Each row is a point on a tangle of strands that fork, close into loops and nearly touch. The rows are in no order.
(in the rows, 100 means zero)
Points whose rows are less than 114 apart are linked; no others are. Some points are linked to none.
gadid: [ 80  85 121 120  84 113 100 152 112  99  83  75  84  96 111  98  89  93
 104  98 114  83  87 102 104  74  90  80  97  97  93  84 110 113  92 109
  77 115  94  86 115  76 106 118 115  99  93  96  85 124  98]
sige: [ 96  83 104 105 100 126  83  99  71 101 113  98  62 106  61  94  95 143
 114 139  76  89  86  99 109  77  83  86 122 125 126  97  77 118 131 112
 110 104 124 101  97  65  79 106 118  91 118 118  95 103  99]
Bepu: [ 95 113 129 112 102 112 133 101 112 134  57  93  70  71 108 125  90  82
  72  88  94  99  90  96  80 107  66  84 109 123  63 120  98  98  92  82
  67  95  74 117  96 122 130  86 110 111  99  82 103 127 135]
ludet: [107  98 100  80  80  96 133  69  95 125 101 122  92 112  92 106  79 112
 131  80 107 113  91  83  95 125  98 101  89  99 111 123 126  92  97  93
  97 106 113 106 103 125  96 111  96  81 100  83  94  86 108]
sosaf: [ 91 100  56 131  97  98  88 130 134  73  86 114 106 124  75 104 110 116
  87 106  87 106 144 127 100  88 132 106  97 129 113 119  96 120  74  75
  99  93 100 101 132  98  86 125  90  92  93  87  90 109  84]
tem: [113  85  91  83 114  91 113  96 101 108 129  99 129  79 128 107 100  87
 108  76 133 106 106  98 100 125 106 124  78  57 112 109 122  92  91 113
 108 121 116  69  91  87 104 101  92 103  87 125  96  83  89]
Fusiz: [ 89  91  96  80 100  89 110 108 125 108 112  99 125  87 131  90  85  89
 127  72 127  97 115  86  97 125 111 109  72  59  94 103 137  95  72 106
 116 116  98  78 114 117 106 132  78 101  85  95  91  86 110]
nizi: [120 136 107  94 112 100 134  98  83 102  91 105 102  85  93 113 112 117
  92  66 118 101 125  91 102 128 103 127  89 103  92 147 108  62  49 107
 106 124  99 118 101  99 114 111  82 106 112  98 123  76  98]
gab: [ 93  85 105 105 100 108 110  93  81 111 106 124  87  95  96 121  92 109
 116 104 121 108  98 102 115 121  91 101  96  94 119 137  92 103 112  86
  74 115 132 105  82  80  85  83 120  96  75 105  88 102  76]
Mes: [ 91 101  82 103  83  92  84  66  93 109 113  64 126  92  97  80 103 140
 123 100  90  94  93 106  96  69  98 102 125  99 108  87 127  78 112 102
 117 104  83  61  91 110 107 132  74  80 118 116  99  93  88]
dak: [ 99  88 101  96 107 111 114  73 106 144  89  97  87  72 136 118  69  93
 104  97  90 109  79  98  95  96  79  96 106  83  97  83 125  94 120  87
  93 114  94  84  81 117 117  99  91 108  94  95  88 115 116]
vezu: [118 108  76 129  82 113 114  50  59 111 103  96  91  88  66 102 119 142
 103  96  86 123  91  95 102  83 101  86 144 123 108 126  86  86 126 102
  89 106 101 108  83 107  95 111 103  77 106 106  88  98 104]
kozad: [ 86  97  96  89  92  68  66 115 111  92  99  87 132 105 137 105  87  70
  84 100 119  83 135 126 110 120 123 134  62  71 112 101 103  89  74  82
  82 111  88  70  93 102 105  89 101  98  71 107 103 109  42]
tov: [ 87  85 117  72 109  99  87  93  87  98 140 119  88 135  96  84 104  96
 129  96  90 110  74 108 129 102 110 112 104  97 112  49 107  81 109  77
 112 120 144 100 113  65  73 105  73 111 100  69 106  94  96]
vak: [109  79 100 112 101 110  55 126 144 116  91  85  85 122  91  98  75 122
 115  93 110  87 100 143  87  63 100 111  77 110 100  85 130  83  93  80
  93 101 110  99 106  90  95  92  80  93 115 113 100 113  74]
dalab: [144  90  87  81 126 105 148  96 108 127 112 131  96  79 102 122  95  95
 108  74 113 134  68  86  90 132  87 107  99  75 106 103 115 106 108 110
 104 114 128 113  89  91 106  83 106 115 100 105  77  75 116]
Goba: [ 75 105 119  83 112 108  79  97  90 107 103  96  80 119 103  81  77 128
 132 105  88  86  94  89 130  86  96 100  91  92  92  62 110  76  90  90
 125 124 120 117 117  73  81 124  73 117 105  63 117 101 108]
zako: [ 98 121  97 103 120  93  89  77  55  97  93  92  96  75 124 101  98 104
  75 137  74  87  95  71 129 106 100 105  97  67  94  65  54  89 119 117
 115 119  87 112  84  86 100  85 115 130  84  98 109  91  94]
mupak: [ 79 117 115  97  81 104  74  69  68 116  71  80  87  84 143  85  75  63
  80 109  86  69 158 100 105 115 102 108  77  77  83 124 101 101  93  96
  97 106  70 102  96 134 106  85  97  98  79  85 113 135  93]
pom: [106  93 106  90  98  93  86 111 103  62 129 127  94 144  51  95 120 118
 136  98 134  99 120 109 102 123 108  95  88 121 117 130  90 110 100 115
 102  80 144 113 112  83  75  95 108  89 119 117 112  81  69]
mel: [ 90 106  94  81 107 104  78  74  80 130 111 103  90  90 109 107  85 102
  91 123  68  85 106 108 105  92  92 131 105 103 122  97  96  77 119  88
 118 128  99  81  74  96  93  87  90 107  92 116 111 111  79]
taset: [102 108  86  96 128 112 123 113 113 106  89 124  97  77  93 111  85 127
 113 106 114  79 110  66  99 138  86 114  72  89 108 140  77 114  78 114
 108 116 108 131  97  98 101 116 110 118  88 108 103  71 113]
fef: [ 72  91 151  84  66  81  88 117 115  91  81  94  98 142 106  85  89  57
 114  82 128  92  68 110 104  94  85  68  93 103  73  73 105  97 104  88
  60  61 103 109 100 108 102  66 122  88  91  83 109 121  86]
luz: [109  92 106  97 116 105  94 120  86  57 119 115  99 105  97  99 130  68
  81 108  91 103 112  97 119 109 116  90  95  93  99  81  77 128 100 131
 122 103 113 117 118  69  85  87 111 113  99 105  96  95 117]
tota: [ 86  78 104 107  96  72  83 130 121  68 111  74 145  89 137  87 114  66
  87 114 122  89  86 108  98  97 112  88  94  64 103  63 104 128 107 121
  91  82  84  65  97  92 117  96 116 100  82 120  90 109  79]
depe: [108  72  92 122  86 119  71 111 128 106 106  68  97 103  95  83  91 106
 121  74 113 110 119 137  89  58 111  89  93 105  83 123 143  99  95 104
 106  86 108  84 118  98  97 111  70  76 114 118  93 113 111]
dovo: [ 89  89  57 132  90  86  71  88 125  65  93 105 122 117  89  93 100 104
  89 114  97 106 150 116 105 101 132  94  88  95 107 125 100 130 100  81
 100  78  96  98 118 132  84 102  90  77  71 101  85 106  85]
Lum: [120  84 101 106 109 129  96  99  83 128 111 100  57 102  73 103 109 115
  95 105  60 112  72 118  89  62  83  93 135 127 110  79  87 109 145 108
 104 104 107  97  92  78  80  90 106  94 118 113  91 112 121]
telob: [ 68 101 108 113  82  89  63  90  90 102  72  49 107  96 113  67  61 134
 129 122 115  60  96  78 121  66  86  79  91  87  77  73  98  85  91 114
  89  98  73 101  94 103 104 123  99  91  98 101 111 111  82]
Fafaf: [132 101  98  74 105  90 108 110 121  67 110 116 115 122  93  80 102  94
 120  86 107  87 105  65  79 128 113 113  67  78  84  90 115 117  74 159
 144  75  91 116 119 128 109  99  99 110 135 122 115  61 126]
Babet: [ 85  98 108  92  83  88  82  70  86 108  98  75 111  83 104  95  79 130
 130 117 117  73  79  80 109  94  78  86 100  89  98 102  97  79 114 119
  85  94  92  95  66 109 111 100 118  86  98 119 101  96  68]
dag: [100 108  95 121 101  92  88  97  47 111  90  90  93 100 118 110 106  92
  71 139  73  98  96 103 133  90 107 101 113  75 112  70  61  97 127  94
  84 128  92  96  91  82  93  84 128  96  79 103  85 115  68]
Supud: [ 80  85  95 104  79  99  66  69 122 123  87  82 108  81 132  81  79  83
 104  87 104  93 125 130  78  81 104  84 101  99  85 109 140 103 108  56
  80  68  93  89  94 146 105  99  70  80  91  81  99 128 112]
sukel: [ 65  98 111  96 101 110  95  95 135  76  79 110 106 108  97  82 105  76
 102  85 116  80 138  87  93 116 101  80  76 114  78 133 102 125  82  89
 116  68  84 135 121 144  88 105  83  98  86  68 114 107 137]
kini: [ 89 119 106  98 133 100 101 119  94  62 112 101 121  73  91  92 132 132
  98 110 111  92 100  79 115 108 100 102 103 115 105  87  66  89  80 107
 129 112 111 119  98  46  97 135  88 133 113  87 126  72 108]
gepu: [ 97  90 112 123 105 129 112  88 100 112  78  86  82  68 117 114 107  72
  71  85  98 111 117 115  88  88  83  79 110 110  77 137 105 108 108  89
  85  94  92 114  91 106 104  77  97 108  91  95  96 128 132]
Maso: [107  88  97  95 126 116 135 106 104 139 102 104  84  46 113 128  87 109
  96  96 102 118  60  90  91  99  70 107 117  93 104 108 106  97 112  96
  92 126 111  85  72  76 113 101 106 124  91 103  83  98 121]
bik: [101 123 138  69 114 104 114 111  80  82 100 110  91 115 100  88 114 102
 117  84 114  88  95  74 116 122 108 107  78  88  80  70 100  72  69 131
 133 110 102 129 121  85 105 108  89 124 126  79 122  74 123]
Pipeb: [ 97 105 106  74 105  98 117  86  83 111 133 120 104 121  97  93 123  81
  98  90  69 124  89 107  94 106 110 119 122 107 112  70 102  93 113  86
 130 111 112  79 106  93  82 102  80 113 102  80 105  99 116]
lise: [100 103 130  87  72  79 111 122 114  89  93 121  99 151 101 106 125  39
  90  69 105 118  70 131 100 117 106  89 109 115  95  81  95 103 103  77
  48  72 102  97 113 109 102  63 128  93  92  81  89 118  81]
loni: [ 83  89 124 105 100 117  87 107  74  92 116  75 100  80 105  98 127  73
  68 113  90  92 112 123  98  75  88 107 123 114 112 122  89 114 127 110
 112 117  94  61  84  59  92  95 113 100  92 124 107 126 102]
Lol: [ 95  88  94  82  84 112  91  95  96  89 126 114  83 120  46  85 103 133
 121 131  70  97  95 100  80  83  98 107 123 141 136 102  94 122 124 115
 129  85 116  81 103 100  83 117  97  79 129 125 105 100 108]
Mef: [ 87  85  77 113  89  97  67  84 124  80 110  64 124 104  97  68  98 129
 131 101 115  92 106 105  99  67 103  81 107  96  93 101 128 100 101 100
 115  69  95  76 108 115  97 133  70  77 110 117 101  97 101]
Motu: [106 103 101  90 115  81 100 138 131  99 112  98 132  95 122 113 107  78
  86  79 125  98 111 124  98 115 110 146  77  86 110 102 110  76  74  85
  91 121 103  73  93  81 118  88  98 117  89 111 105  96  66]
rakob: [ 96 116  80 118  83 102  98 115 108  97  87 114  78 134  70 103 114 118
  79 105  66 107 123 121  95  83 119 112 121 150 116 118  87 106  95  64
  94 110 101  99 123 105  85 128  94  80 106  78 104 113  89]
Fotez: [124 108 108 115 106 104 132 121 106 101  92 120  85 108  86 108 125  91
  87  85  88 133  56 101  97  96 105  72 124 115  89  58  81 106 109 101
  76  97 110 123 106  86 105  89 115 106 111  76  79 100 123]
femu: [ 94 119 100  81 113  96  62  67  61 111  99  88  92  96 126  94  73 102
  86 126  71  76 106  91 122  99  99 127  81  71  95  65  84  64 116 106
 128 120  82 107  87 111  97  77  93 121  97 104 120  98  89]
Zuko: [ 86 118 114  88 100 104  97  77  82  94  96  83 104 107 102  75  98 126
 126  82 110  86 106  74 121  95 102  91  87  92  74  87 117  63  79 113
 124 107  92 116 113 110  99 120  70 102 113  79 124  89 111]
Naki: [104  86  84 105 120 118 101 107  85  89  96 129  83  96 104 116  99  75
  79 125  79 110 114  95 122 108 103  85  97  79 111 109  73 140 124 106
 113  98 117 113 105  85  76  78 114 108  73 107  86 114 112]
vuza: [112 123  89 116 110 106 129  93 105 120  66  99  87  74 100 120  84 128
  96  95 109  93 110  67  93 117  91  98  84 100  81 135  93  89  68 105
  90 115  86 135  96 118 120 102 101 107 105  84 102  81 115]
daf: [ 84  93  94  82  99  86  93  97 152 111 100 101 128  95 126  89  83 109
 122  96 111  90  81  83  89 104  98 103  89  83  88  71 126  97  88  85
 110  82  91  87 101 127 112 123  72 103  95  87 106  90 110]
suren: [ 93 105  96  84 110 106 108  94  88 103 103 143  72 104  89 113  86  99
 103 130  83 100  91  80 115 120  86 105  95 100 125 111  71 117 122  98
 105 108 121 119  93  91  78  82 117 108  90  98 103  92 100]
gad: [ 83 117 103  75  82  97 149  78  78 113 111 128  95 113  84 107 111  98
 104  97  81 117  90  73  94 128 103 113 120 115 107 113 101 102 100  98
 115 106 100  93 108 118  97 122 101 102 105  69 103  92 127]
babi: [109 121  92  84  92  85 106 104  95 106 114 112 107 125  78 117 117 104
  75 118  72 103  86 120  80 112 101 137 130 144 137 104  71  90 114  68
  86 104  91  79  76 108 107  90 127  92 109 113 106  98  58]
dared: [ 94 131 129  91  89 106 144 117  99 129  75  99  67  94  81 129  94  89
  78  98  85  95  82  93  76 113  73 115 119 148  97 134  90  83  85  85
  79 116  78  96  92 111 120 106 122 104 113  90 109 118 112]
Noni: [118  94  98  76 112 115  91  93 103  92 130 123  87 129  54  97 108 129
 131  86 110 100 112 110  98 112 102 118  88 128 117 132 112  88  92 102
 128  97 144 114 105  92  76  96  80  93 128 114 121  79  93]
Guv: [ 93 121 113  94 102 107 118  85 113 103  98  97 117  74  97  99 115  96
  88  74 118  95 143  99  74 112  95 119  90 120  95 169 123  87  66  88
 127 103  88 104  91 123 112 116  70 103 106  90 125  96 122]
kedas: [142 108  93  92 125 107 147  93 110 123 114 131 100  85  78 131 116 100
  84  70 107 137  72 104  69 123  88 117 114 117 101 124 105  95 107  97
  97 100 113 122  76 101 112  73 105 112 120 109 100  76 120]
varik: [ 97 100 124  97 111 125  95  97  69 112 107  89  80  99 105 103 120  70
  66 110  59 105  97 120  96  69  94 103 123 120  92  86  94 103 133 110
 123 102  91  83  97  82  94  78  99 117 110 111 108 126 128]
Beze: [ 90  73 108  95 104  97 103 129 116  83 122  92 125  95 126  83 108  58
 104  92 112 101  91  91 104  95 112  79  91  58  95  73 126 127 104 132
 122  84  96  69 119  87 102 113  99 109  92 107  77 106 128]
fomov: [128 111 112  88  73  79  88  74  66 116  86  77  92 125 119  96  72  89
 112 103 104  92  91  92 116 104  98  95  81  60  73  70 100  72 106 121
  77  98  82 121  85 129 115  55 124  91 113 113 100  99  69]
zunek: [ 96 119  96 122  99  87  81 114  94  68  97  79 121 113  95  83 128  98
  73 104  88  94 113 113 104  78 119 100 110 112  96  70  87  98  88 102
 100  94  82  97 117  90  99 111  96  94 110  96 111 100  93]
zuz: [ 86 110  79 109  86  89 109  58  97 127  99  83 121  73 108 101  79 155
 124  93 107  97  92  86  97  94  97 110 112 108 105 107 125  61  91  79
  88 114  85  80  86 117 114 146  74  90 103  84 103  88  87]
Leta: [142  92  58 127 122 111  92 124 100  95 110 121  85 106  72 107 118 117
  90 111  87 128  93 118 101  91 123  96 105 111 122  81  87 112 118 103
 102 113 128 126 106  75  92  91 108 101 112 120  75  81  91]
gufod: [106  96  93 100  95  86 109 137 138  78 109 118 117 124  96 107 108  90
  98  80 115 108 119 120  95 110 125 119  84 109 114 106 113 101  71  87
  88 102 109  93 118  94 106 113  95  96  99  98  86  98  76]
til: [111 129  96  91  80  78 111 101  74  95  90 102  99 117  85 110 106 105
  74 136  77  84  94  88  99 118  96 121 116 115 121  98  62 102 105 108
  85 103  77  90  85 110 114  81 144  92 107 116 106  95  60]
bok: [108  83  99  86 115 105  99 124  89  62 135 101 118  85 103  89 120  79
 100 117 104  96  99  77 110 108 119  95  87  63 106  68  85 135 108 151
 143 103 106  82 113  66  94 116 108 117 100 125  87  86 129]
Fugeb: [ 81  97  97 110 110  91  97  94  92 113  99  64 118  63 142 100  99  94
  70 113  82  97  85 112 101  68  91 109 128  90 111  62 102  86 120  82
  97 117  78  50  83  79 119 115  89 118  80 102  98 115  90]
val: [115 118  83  94  97  95 115  42  91 122 100  94 112  93 103  97  85 142
 132  77 109 110 100  80 102 107 105 102  98  93  86 110 128  64  81  98
 106  99  86 111  90 139 112 125  73  89 121  90 108  74 108]
vun: [ 89  98 100 120  70 107 106 110  84  86 111  77 106 106  75  92 138 110
  96  87  98 109 120 118  84  80 108  92 129 138 113 133 104 120 108 110
 106  95  94  60 114  91  94 137 103  73 108 106  99 109 103]
Zarap: [113 111 111 122  84  90  89  88  71 108  67  63  96  91 119 111  80 103
  86 112 111  90  84 101 105  89  90  83 100  85  68  78  85  76 107 100
  46  96  75 113  74 118 123  54 128  89  96 113  97 116  71]
teb: [127  95 107  77 126 129 127 109 111 127 118 133  75  95  62 121  99 120
 110  75 104 120  92 108  77 113  83 125  99 130 117 141 120  94  93 101
 117 119 130 112  92  91  90 106  87 106 123 105 108  81 119]
tav: [ 93  94 101 130  73 111  86  95  62  98  99  62 102  86  99  94 114  99
  78 120  88  89 129 109  96  71 102  83 113 104 105 133  97 119 116 116
  92 108  78  66 105  95 101 108 113  74  96 125  86 125  96]
Fuz: [ 82 111 100  75 110 105 147 110  97 109 105 146  84  88  94 121 102  86
  86 123  90 107  89  74  97 136  88 120 113 115 127 119  74 123  99  80
 113 112 109 101  98  86  88 109 114 118  79  85 103  96 121]
vesaz: [125  94  85 132 109 119  90  80 101 108  73  89  84  67 131 105  93  66
  69  82  91 119 147 123  94  94 118  78  91  87  70 129 121 114  97  91
  92  91  85 117 105 134 108  74  76  95  92  97  85 121 131]
dumam: [ 99  84 123 126  89 111  91 125 113  97  99  63 104  94  96  89 109 111
 123  72 133  98  85 112  89  63  85  77 107 106  81 103 122  90  95 118
  83 102 103  85 103  72 107 120  97  90 112 115  97 104 105]
fud: [139  90  76 126  99 117  88 107  88 106  93 112  72 123  89 111  97  97
  90  93  82 122 125 129 115  86 123 105  84  88 104 100 103 101 101 105
  98 112 118 129 118  98  90  75  95  91 106 104  79 106  94]
zitos: [106 119  79 118  83  88 110  55  89  93  96  89 123  94  68  99 110 157
 113  99 100 105  95  91  87  80  90  82 145 136 108 121  94  80 111 101
  82  73  82 102  76 127 108 119 107  74 118 109 106  96  94]
fug: [103  86 108  79 113  89  96 133 110  71 136 127 118 120  78 105 119 103
 130  96 146  99  94 100 103 135 105 115  82 104 124 103  93  99  91 102
  97 102 145  99  99  57  94  93 114 112 107 119 109  71  63]
Kav: [127  79  74 125 125 130  87  95  76  96 101 101  72  91 106 111 105  79
  79 103  85 120 142 123 123  87 114  91  88  69  96 128  95 128 115 116
 122 103 119 117 112  88  78  71  95 102  88 121  83 111 122]
radin: [100  99 108 108 100 107 135 104  87 134 100 111  79  95 107 116 108  96
  92  90  78 138  47 103 109 102  98  94 139  99 105  55  93  80 116  73
  73 128 113  93 100  78 100 105 107 116  95  63  82 106 113]
Somav: [103  82  90 122 136  85  84 104 126  76  94 100 129  69 125  96 102  82
 111  84 153 112  96  98 113 118 100  77  84  60  68 101  86 109  92  98
  85  67 110 138  87 104  99  75  96 112  66 103  97  85 111]
rito: [113 106 122  70  99 111 106 106  89 108 111 122  76 145  94  99 113  57
  86  77  57 118 109 121  92  98 112 122  94 111  93  84 116  98  97 110
 140 102 100  96 130 109  89  84  81 111 124  85 113 111 125]
nopa: [ 91  82 106 102  88 113 100 125 109  79 118  99  99 106  74  91 114 104
 105 114  92  95 105  99  86  85 102  94 106 118 119 116 109 139 102 126
 125  94 105  70 122  84  88 125 102  87 112 117  93 108 116]
lita: [109  91  87 106  96 100 119  74 105 107 106  97 123  61 102 109 113 106
  96  91 115 112  88  99  73 100  87  91 121 105  97 139 113 115 123 108
  96  75  86  88  70 116 118  96 109  88  95 131  92  90 116]
goki: [ 88 106 108  99  74 109 103 101 110 108  84 116  71 137  90 105 100  73
  97  87  75 107 120 124  96  91 106  95  95 127  99 120 112 113  95  67
  90  96 100 111 127 124  88  96  88  84  94  65  97 126 111]
tufe: [109 119 103 104  92 101 118 137 120 119  74  91  79 110  77 123  82 133
  93 111  90  86  70  96  80  89  81 109 118 145 114 100  90  88  82  94
  78 113  87  96 104  91 120 124 120  97 125  98 105 101  82]
Ponuk: [101  89  93 126 100  83 101 122 135  76  89 107 125 100 109 101  99 103
 117  88 148 112  92  95 110 113 109  70  76  78  79  97  99 107  80 111
  71  78 108 127 106 110 106  97 118 101  80  97  85  82  88]
mikik: [ 92 103  97 101  98  89  55 100 101  87  74  85 110 101 142  92  71  66
  88 106 117  75 155 107 118 112 117 117  62  67  88 119  89  99  82  98
  89 101  89 104 102 127 101  77 100  96  70 104 112 122  69]
Bap: [131  97  78  90 119 108 136 124 109  92 112 133  99  84  92 114  94  98
 104  87 115 107 100  74  96 134 100 114  80  80 116 118  98 130  92 134
 116 109 123 116 106  84  95 104 118 114 102 111  83  69 117]
pesi: [108 100  96 127  87  90  96 112  78 119  83  77  85 101 108 112  84 113
  89 115 100 106  74 108 122  85  95  87 108  85  99  68  76  82 102  87
  40 123  97 100  87  88 108  86 139  92  85 101  80 115  53]
Bopo: [ 76 106 120 100 106 127  93 105 123 107  81 113  64 125  80  91  93  86
  91 101  81  82 126 100  89  85  85  91  85 129  80 116 107 109  88  83
 122  89  91 138 127 125  86  96  76 109 104  63 122 125 138]
nel: [ 93  97 108  79  69  83  73  53  57 112 101  92  95 113 137  82  64  81
 118 116  90  88 109  85 128 109 103  93  84  51 102  82 106 100 128 111
  97  94  84 103  96 136  92  80 111  79  84 106  91 110  80]
led: [ 83  97 124  92  72  71 110  98 130  86  86 111 121 124 105  97  89  84
 130  82 147 101  70  87 100 126  92  68  85  88  75  92 102 108  89  91
  58  58  98 121 104 130 113  78 123  93  85  85  93  88  81]
dat: [ 80 108  98 107 107  94 114 101  94 126 105  92 102  85 118 106  95 106
  86 113  68 107  58 106 100  86  87 115 138 106 115  51  89  82 119  67
  91 125  97  68  87  72  99 117 101 120  90  80  91 110  96]
pup: [131  89  59 125 110  96 108 129 120  86 106 122 107  93  74 112 118 111
  74 131  81 121  85  98  85  94 113  87 120 114 122  81  69 146 114 108
  95  81 100 103 103  90 105  98 128 100 107 115  68  90 105]
mazi: [104 103  78  85 108  83  85  85  92 114 122 110 114 107  96 114 105 102
  84 114  87 100 104 128  95 114 105 146 107 111 138 113  97  81 116  74
  94 117 106  72  69  96  97  78  99  98  86 121 113  99  57]
vidam: [ 84  90 109  90  80 100  97  79 127 125  90  93  99 100 119  98  70  96
 115  98  87  97  79 104  83  84  89  90  98 103  90  89 134 102 113  75
  89  80  86  81 101 128 105 109  82  92  94  79  92 114 110]
magat: [126 114 109  64 113 105 115 113 109  93 112 115  97 122  99  90 108  63
  86  80  79  98 120  92  77 110 114 133  76  97  84  88 124 104  74 138
 156  99  81 101 121 119 107  91  76 125 140 105 123  85 138]
Zamap: [110 102 107  98 126  94 114 126  85  77 116 107 114  82  83 113 115 134
 119  98 141  99  82  77 111 128  90 101  91 102 110  93  77  79  74 116
  98 116 131 122  85  43 109 116 115 120 111 106 111  60  81]
pebu: [ 76 111  96  89 106 106 106 101 128  95  89 103 116  87 108  88  88  96
  92 101  99  67 141  76  79 118 104 112  75  99  97 144 104 119  71  99
 126 101  77  98 114 133 108 125  84 106  85  94 116  99 131]
mogeb: [111 118 111  68 109  92 107 116 101  55 108 115 106 120  81  85 112 110
 125  89 115  79 125  60 103 135 113 114  69  98 103  91  83 107  61 145
 141  97 107 128 124  98 100 121  99 110 131 102 129  62 115]
nisa: [ 75  87 105 110 104  82  73 101 102  90  95  58 148  60 150  85 104  66
  78 115 108  88  99 108 103  83 101  91 110  66  92  83 106 101 117 101
  95  80  68  56  88 106 113  99  99 102  76 119  97 123  91]
Libun: [112  97  90 118 101 106 113  63  63 107 116 107 102  85  85 106 118 132
 116  84 114 135  80 102 117 102 103  87 126 100 109 115  95  82 113  88
  82 112 128 110  89  82  86 102 105  86  94  90  89  88  95]
bepog: [ 90  85  89 119  90  84  49  88 120  69  89  91 120 116 115  75  94  75
 102 116 111  96 129 116 117  88 118  64  84  85  77 100 102 122 111  86
  91  45  96 113 110 126  79  67  86  82  72 100  98 116  89]
vazi: [ 98 127 119 112  97 101  94  91  62  86  89  78  92 116  77 100 121 132
  98  94 105  87 105 104 107  80  90  97 119 134  92 116  78  62  92 109
  89 110  99 120  85  76 101  96 106  87 121 105 132  98  77]
Befug: [ 79  87 107 103  77 104  57  93 113  97  90  56 103  93 110  61  74 113
 130 117 118  65 104  85 106  63  89  72  85  85  74  93 128 105  96 128
 120  82  72  91 107 120 108 113  90  78 111 117 103 106 108]
Fova: [ 78  95  82  95 132  85 106 113 126  70 120 121 132  85  89  92 118 127
 106 114 111 109  89  78 104 112 110  94 111 109 112  79  82 111  93  77
 123  94 125 103 103  71  88 137  87 116  91  75 104  72 112]
nubu: [105  87 121  82  89  90 137 133 128 101  93 138  89 126 111 118  98  41
  93  86 103 114  65 101  92 124  87  83 100  90  96  81  99 128 112 108
  66  73 108 101 104 113 109  69 131 111  89 100  82 114 105]
kuzed: [118  91 105 111 112 116  89 146 141 132  90  97  73 107  78 116  70 134
 107 102  98  93  75 117  79  72  80 109  90 125 110  97 111  84  92  90
  83 118 111 105  99  81 113 108 102 102 126 113  99 106  83]
Pozog: [105  94  80  94 116  83 104 114 136  94 107 116 126  93 105 107 104  98
  92 128  89 103  61  90  85 106  97  96 114  93 117  61  90 129 121  92
  97  83  89  90  96 104 105 100 112 114  96 106  85  85 105]
vesi: [ 97 135 105 113 102  88 107  83  68  88  72 103  84 105  98 106 101 105
  70 137  75  85  98  76 113 109  86  93 114  99  85  86  50  97 110 111
  92  99  71 127  85 114 112  72 129 112 102  89 114  99 100]
Vugil: [ 82  89  99 111  77  99  60  60 102  93  81  79 110 109 128  69  96  64
 105  85 106 108 133 128 110  84 120  70  95  91  68  95 129 106 105  68
  88  60  88 113 111 129  84  84  67  82  85  71  99 128 111]

How many points has the smallest loop of links through each point below? Write - if it is on no loop.
Goba => 7
Lol => 8
tufe => -
Maso => 19
femu => 7
bepog => 11
bik => 9
teb => -

A piece is all that can be reached along the links. How many separate loops has the piece of each point below (a circle has one, a figure eight two, a Y none), and how many tips (points with one link)?
vun => loops 1, tips 0
gad => loops 2, tips 6
fug => loops 2, tips 2
vesi => loops 1, tips 1
Ponuk => loops 0, tips 2

A fork is a point with three links, a tip a point with one. Leave the first point through the second and follow the links. Name the first fork or tip that comes.
taset, vuza => sosaf
goki, Bopo => dalab
dalab, kedas => Fova
radin, dat => Naki
